Points on a hilly landscape, in no order, each with its height.
A ball rolls from a point to the lowest of its 2 nearest points, and stops where none of them is lower. Distance is the straight distance between rows; heights are no part of it.
Gigez: [  7 -33  22   0  10  33  10  18  10  17  19  12  -6 -11  10   2  -2 -32
  11 -21 -37 -17 -14]  (h 4.96)
suda: [ 47  12  -8  29 -27  25 -17  29   7  13 -13  -8 -29 -31  13  14 -72  -3
  25  28  32  12  -1]  (h 7.95)
suti: [ 14 -21  28  12  -5  25  11 -14   5  29  19  -6 -38 -22 -34  30 -36   2
  13 -30  33 -24   0]  (h 1.98)
zis: [ 15  45  -6  11 -31   0 -50   3  -7 -16 -42 -18  21  27  10 -15  -1   3
 -11  39  26  24  -7]  (h 5.49)
kefa: [-23  28 -26  13  22 -45 -16 -12 -11 -20 -25  15  -7 -35   7   7 -16  35
  -9  13  34   4   9]  (h 2.41)
zepes: [-23  13 -11  -4   6  -7  35 -17  14  18   6   8  -4  -3  -1  -8  22  -4
  13 -18   9 -40  -2]  (h 2.43)
gazi: [ -9   3  24  -5   7   1 -16  17   8 -10  20  -8   0  14   3  -5  39 -20
 -12  -4 -34 -13 -11]  (h 5.92)
lodu: [-53 -10 -41   3  32 -45  47 -14  -4  -7   5  27  -3 -21  11   0 -11  29
  24 -14   9 -13   7]  (h 6.43)
Toma: [-32  12  -6 -10  16 -39   9 -24  12   2   7 -23 -63  16 -22  14   4   7
  11  -3  28 -27  37]  (h 5.30)
dokil: [-30 -20 -25  12  43 -30  47  -3  -1  -1  11  29 -22 -47   1  17 -45  31
  27 -18   9   0  16]  (h 6.95)
Dig: [ 11   9   5  -9  -3   8  28 -25  17  29  25   0 -27  -2 -17  -4  34 -19
   3 -38  21 -61 -17]  (h 1.64)
sika: [-18  -4 -11 -10  25 -15  -2 -14  -7 -30   0  19  26  41   0  12  64   2
  -9 -10 -31 -13 -37]  (h 3.22)
teso: [ -7   6 -17   8   4  -9  15  -7  -5  -6 -10  18  32 -32   8 -15 -14  28
  -7   1  11  29  11]  (h 3.97)
Vagov: [ 27 -10  15  24  -5  22 -12 -23   4   3 -22  -8 -40  -4 -26  32 -45  12
  20 -14  48  -4 -10]  (h 2.88)
fazib: [ -9  18  12 -21 -10 -33   9 -15  -3   1  32  -8  18 -12 -27  -6  62  29
 -33   2   7 -41 -26]  (h 5.69)
gagez: [  8 -33  25   7 -26  37 -16  17   2  17   7 -25 -37  26  -2  23 -23 -32
  20   1 -11   2  -1]  (h 6.49)
likiz: [-15  21 -13   8   1 -19   6   1   7   8  -7 -30 -52   9   5  16 -23 -25
  10   7  26 -13  49]  (h 6.17)
fubi: [ 11 -27  -6 -20  31 -10  37  14 -11 -11  31  38  24 -35  40 -43  23  -6
 -27   5 -71  13   4]  (h 2.89)
seb: [ -2 -10 -16  14  -8  13  12   2   4   7 -24 -26 -43  17  10  31 -39 -33
  31  -3  23   9  29]  (h 6.71)
Lala: [  2  -2  14  -5  24  -8 -39  -2 -12 -40   7   9  16  45 -20  21  56   4
 -24  -6 -23  -2 -32]  (h 2.81)
riloz: [ -9   0 -13   1   7   4  28  22  10  12   6  12   2 -28  25  -2 -43 -15
  14  -3 -16  -2  27]  (h 7.79)
gak: [-40  39 -17  -7 -18 -30  -1  21   6   5 -17 -29   9   7  36 -23   2 -21
 -15  37 -17   2  41]  (h 5.63)
foga: [-20 -10  -6  -1  23  -2   8  -6  -2 -18  -7  22  29  27  -2  -1  22   2
   8 -20 -24  22 -11]  (h 3.71)
Rede: [ 11  23  -3  -5  -3  10  -4  16   1   7   5  18  51 -20  26 -13  53 -26
 -26   4 -34 -36 -46]  (h 5.10)
Suk: [ 33 -19  15  15   6  29 -35  11 -13 -19  -5  26  22  -3  -9   2 -23  11
   1 -11   2  31 -29]  (h 4.43)
Pozis: [ 33 -38  23  -8  -5   1 -42  44 -23 -17  33  -8 -37   1   1  -5 -33  -2
 -16  29 -33  47  32]  (h 6.18)
Mal: [ -3  -2 -11  -6  -5  35  49 -34  24  18 -32  12  28  17 -18   1 -15  13
  39 -27  11  10  -5]  (h 5.12)
mirak: [-45   0 -43 -10  30 -42  26 -34  -5  -8 -12  17 -11  22   8   0  24  12
  25 -12  14 -26  -5]  (h 5.88)
zovum: [ 11 -56  -2  15 -15  44 -20   0  -9  10  -9  -3 -42  22  11  43 -38 -48
  22 -12  -4  14 -11]  (h 6.85)
Zafu: [ -9  23  -8  -9   6  -6  13 -45  18  -3 -35  -7   6  19 -22  -1   0  33
  13  -2  32   4   2]  (h 3.72)
ramel: [ 28  13  -4  16 -20   7 -41  -1 -20 -22 -29  -5  46  19   6 -17  11  13
 -19  28  15  48 -10]  (h 5.09)
Biba: [ -9   4 -16 -11  28 -43 -30  19 -34 -23   9  23  22 -20  27 -10  48   6
 -39   9 -29 -15 -28]  (h 1.56)
tak: [-24  40  -4 -12 -21 -17  -2  30  14  15  -6 -28  10  -9  50 -38  26 -43
 -23  37 -39 -20  20]  (h 4.86)
kobu: [-28  -8 -29   8  22 -13  56   6  14  13   5   8  -6 -34  15  13 -48   5
  31 -11  -2   6  36]  (h 7.39)
lovod: [  1  24  11 -16 -18 -31  10 -36 -12   5  14  -9  26 -26 -45 -10  42  52
 -35   7  41 -16  -8]  (h 5.99)
kade: [ 16  23   6   1 -13  28  -7  -4  14  14  -4   1  19  28   1  -2  30 -31
   1 -11  -4 -35 -27]  (h 3.28)
nevod: [  4 -20  50  -5 -26  24 -18  17   8   9  25 -31 -24  24 -29   8  -3  -9
   4  -2 -13   3  -1]  (h 6.00)
mav: [-54  11 -39 -11  14 -46  25 -33  -9 -15 -42   1  18  21  10  -7  20  36
   5   9   8  27  16]  (h 5.00)
Nas: [ 29 -11  12 -10  -7  -7 -13  46 -12  -3  34  -8 -42 -28   9   1 -73   1
  -7  31 -23  24  40]  (h 6.90)
Zoku: [-24  14  -3 -13  -7 -10  18  19  10   7   4  -3  32 -10  34 -35  37 -21
 -22  14 -45  -5   2]  (h 4.10)
Limuf: [-11  19 -22   5  16  -7 -13  -9  -3  -1 -17  10 -16  24  13  10  19 -31
   5 -14  11 -22   0]  (h 2.12)
tula: [  4  19  13 -10  -4   2   2  -1   7   1  20   7  33  -2  -6  -3  63  -6
 -33  -1 -15 -50 -49]  (h 5.37)
Fotik: [ 40  -6   5  20  -2  26 -50   1 -18 -35 -25  13  44  33  -7   2  10  10
  -8   5   8  48 -34]  (h 4.79)
lediv: [ 30 -21  27   5 -44  42  10   7  10  14  11 -25  17  20 -28 -18 -10  17
   9   6   7  42   2]  (h 3.50)
tagov: [ 10 -40   9  11  13   9   7   0  -5  21  28   2 -57 -40 -10  41 -48 -19
   7 -34  16 -23  12]  (h 2.87)
fonel: [ 11   8   6  -1 -41  46  40 -14  33  32 -18 -28   5  14 -22  -3 -35   9
  36   3  23   4   8]  (h 4.42)
gaz: [-32  38 -13 -10 -30 -21  23  -2   7  14 -16 -22  30  -7  13 -25   7   7
 -11  22   7   5  30]  (h 6.26)
zake: [-31   1 -30  -4  39 -53 -17   9 -21 -15  11  25 -16 -22  41  -9  37 -13
 -13   8 -19 -42 -19]  (h 2.32)
Fepo: [-21  16   0   3  18 -28  -2 -28  10 -14 -18 -16 -35  11 -27  15 -17  35
   9   1  33   7  23]  (h 4.41)
fozi: [ 22 -10  24  -9 -36  46  24 -19  28  16 -17 -28  12  32 -41  -4 -15  28
  25  -6  15  26  -4]  (h 3.98)
fof: [ -3 -29  35  -2  11  13 -16  18   7  -4  26  -2 -24   0 -11  15   5 -15
   3 -15 -31  -8  -5]  (h 5.43)
zite: [-11  33  14  -9 -38  -6  22 -10  18  15   7 -34  12 -10 -24 -25  -3  24
 -12  17  28   4  33]  (h 6.82)
vopu: [ -6  -3  -8  15  20 -11   9   1   4  11  16  16 -34 -32  -2  13 -24  -6
  12 -24  29 -28  12]  (h 3.49)
kobom: [ 17  21  26  -4 -38 -10  15 -34   0   9  17 -27  32 -30 -42 -27  22  44
 -27  16  49   5  16]  (h 6.31)
devu: [ 12 -23  -1   3  20  17 -10   9 -13 -17   2  36  38   4   2   2   0   3
   1 -20 -24  27 -18]  (h 4.09)
sapo: [  5 -32 -15  13  10  28 -11 -12 -13  -4 -30   6 -39  30   8  39 -21 -41
  27 -28  14   7   5]  (h 7.03)
selep: [  2  23   1  -9 -14  18   7 -22  13   9 -11  -4  26  28 -16  -5  16   1
  10  -8  11 -11 -10]  (h 3.19)
Nim: [ 23 -20  38  -4   1  20 -41  10 -11 -31  18  -9  12  49 -33  15  37  -1
 -14  -9 -20  18 -26]  (h 2.38)
pesop: [ 27  -9  17  -6   4  34 -16  30   2  -2  16  23  29  -3  22 -16   9 -27
  -7  -8 -48  -5 -31]  (h 4.51)
tesa: [ 13 -34  35  12 -18  17 -33   8  -5 -10   1 -27 -42  17 -31  21 -37  17
  10  12  10  42   1]  (h 4.71)
Dupul: [ 40   5  13 -11   0  12 -22  25  -8  -3  25  21  52 -22  16 -21  35 -17
 -44   5 -39 -13 -37]  (h 4.82)
Sal: [ 18 -16  29  16 -31  21  -2  -9  11  14  -2 -39 -51  -3 -34  27 -59  23
  19   8  33  13   5]  (h 3.75)
mam: [  3  -4 -16  -9  21 -49 -25   4 -52 -14   0  14  38 -24  23 -17  48  16
 -45  22 -13  16  10]  (h 2.10)
merit: [-22   1  -3  -2   6  -9  28   2   8  10  19  15  14 -22  -3 -13  -1  12
   0 -12  -7  -6   6]  (h 3.23)
Pib: [  3 -12   0 -16  32 -21  -9  20 -10 -18  25  34  11 -20  27 -18  26  -6
 -27   1 -53  -1 -12]  (h 2.23)
rezi: [ -1  12  15   4   4  -7  -3  -1   6  19  32   1 -31 -26 -17   6   3  -4
  -6 -18  23 -49   2]  (h 2.59)
vuleg: [ 16  19  -8  11 -11  28 -26   7   0   8 -22   1  -1  29  17   0   1 -43
  10  -4   9 -14  -8]  (h 2.80)
zufu: [-42  13 -47 -20  23 -35  30 -46  17  -1 -44  -2  -5  41   7   1  12  13
  30   2  16   0  18]  (h 5.45)
korop: [ 26   5  -1   6 -24  51  30 -26  24  30 -25  -1  16   8 -19   0 -25  -3
  33 -20  33 -13 -14]  (h 4.80)
kan: [  6   2 -13 -22   8   6  27  22   1   1   5  22  49 -26  57 -47  28 -30
 -29  17 -74   7  -5]  (h 3.47)
fazok: [ 35 -27  31   8 -24  33 -31  18  -8 -12  13 -17  12  44 -28  -6  15   7
  -6   4  -5  48  -9]  (h 2.86)
vodu: [ 37   5  -2  10  -9   7 -10  40  -6  19  17  -4 -40 -41  21  15 -83 -18
  12  27   7  -2  22]  (h 7.52)
sudi: [-23   4 -37  14  14 -28  24 -18 -11 -19 -43  12  35 -16  22 -13  -6  34
  -3  10   9  48  23]  (h 4.48)
ziso: [-28  23 -29   2  24 -34 -16  -5 -17  -8 -12  22   0 -10  20   3  12  -1
  -5   1   9 -22  -3]  (h 1.24)
nupa: [ 15 -26  27   6  -3  -3 -63  34 -15 -25   9 -19 -50   7 -13  16 -41   4
  -2  24  -2  35  13]  (h 5.47)

Call two points neighbours if one is among the 2 nearest of the other. Go from one point of each pair to the other, from neighbour to neighbour, staying as low as possible. Name the highest point that can't be avoided.
suti and ziso => teso
Dig and suti => vopu
Biba and ziso => zake
selep and Biba => kade

Two balls start at each pair of points below. Name the first point that both come to, or write -.
Pozis and Fotik => -
gaz and ramel => -
kobom and korop => -
Suk and zovum => -
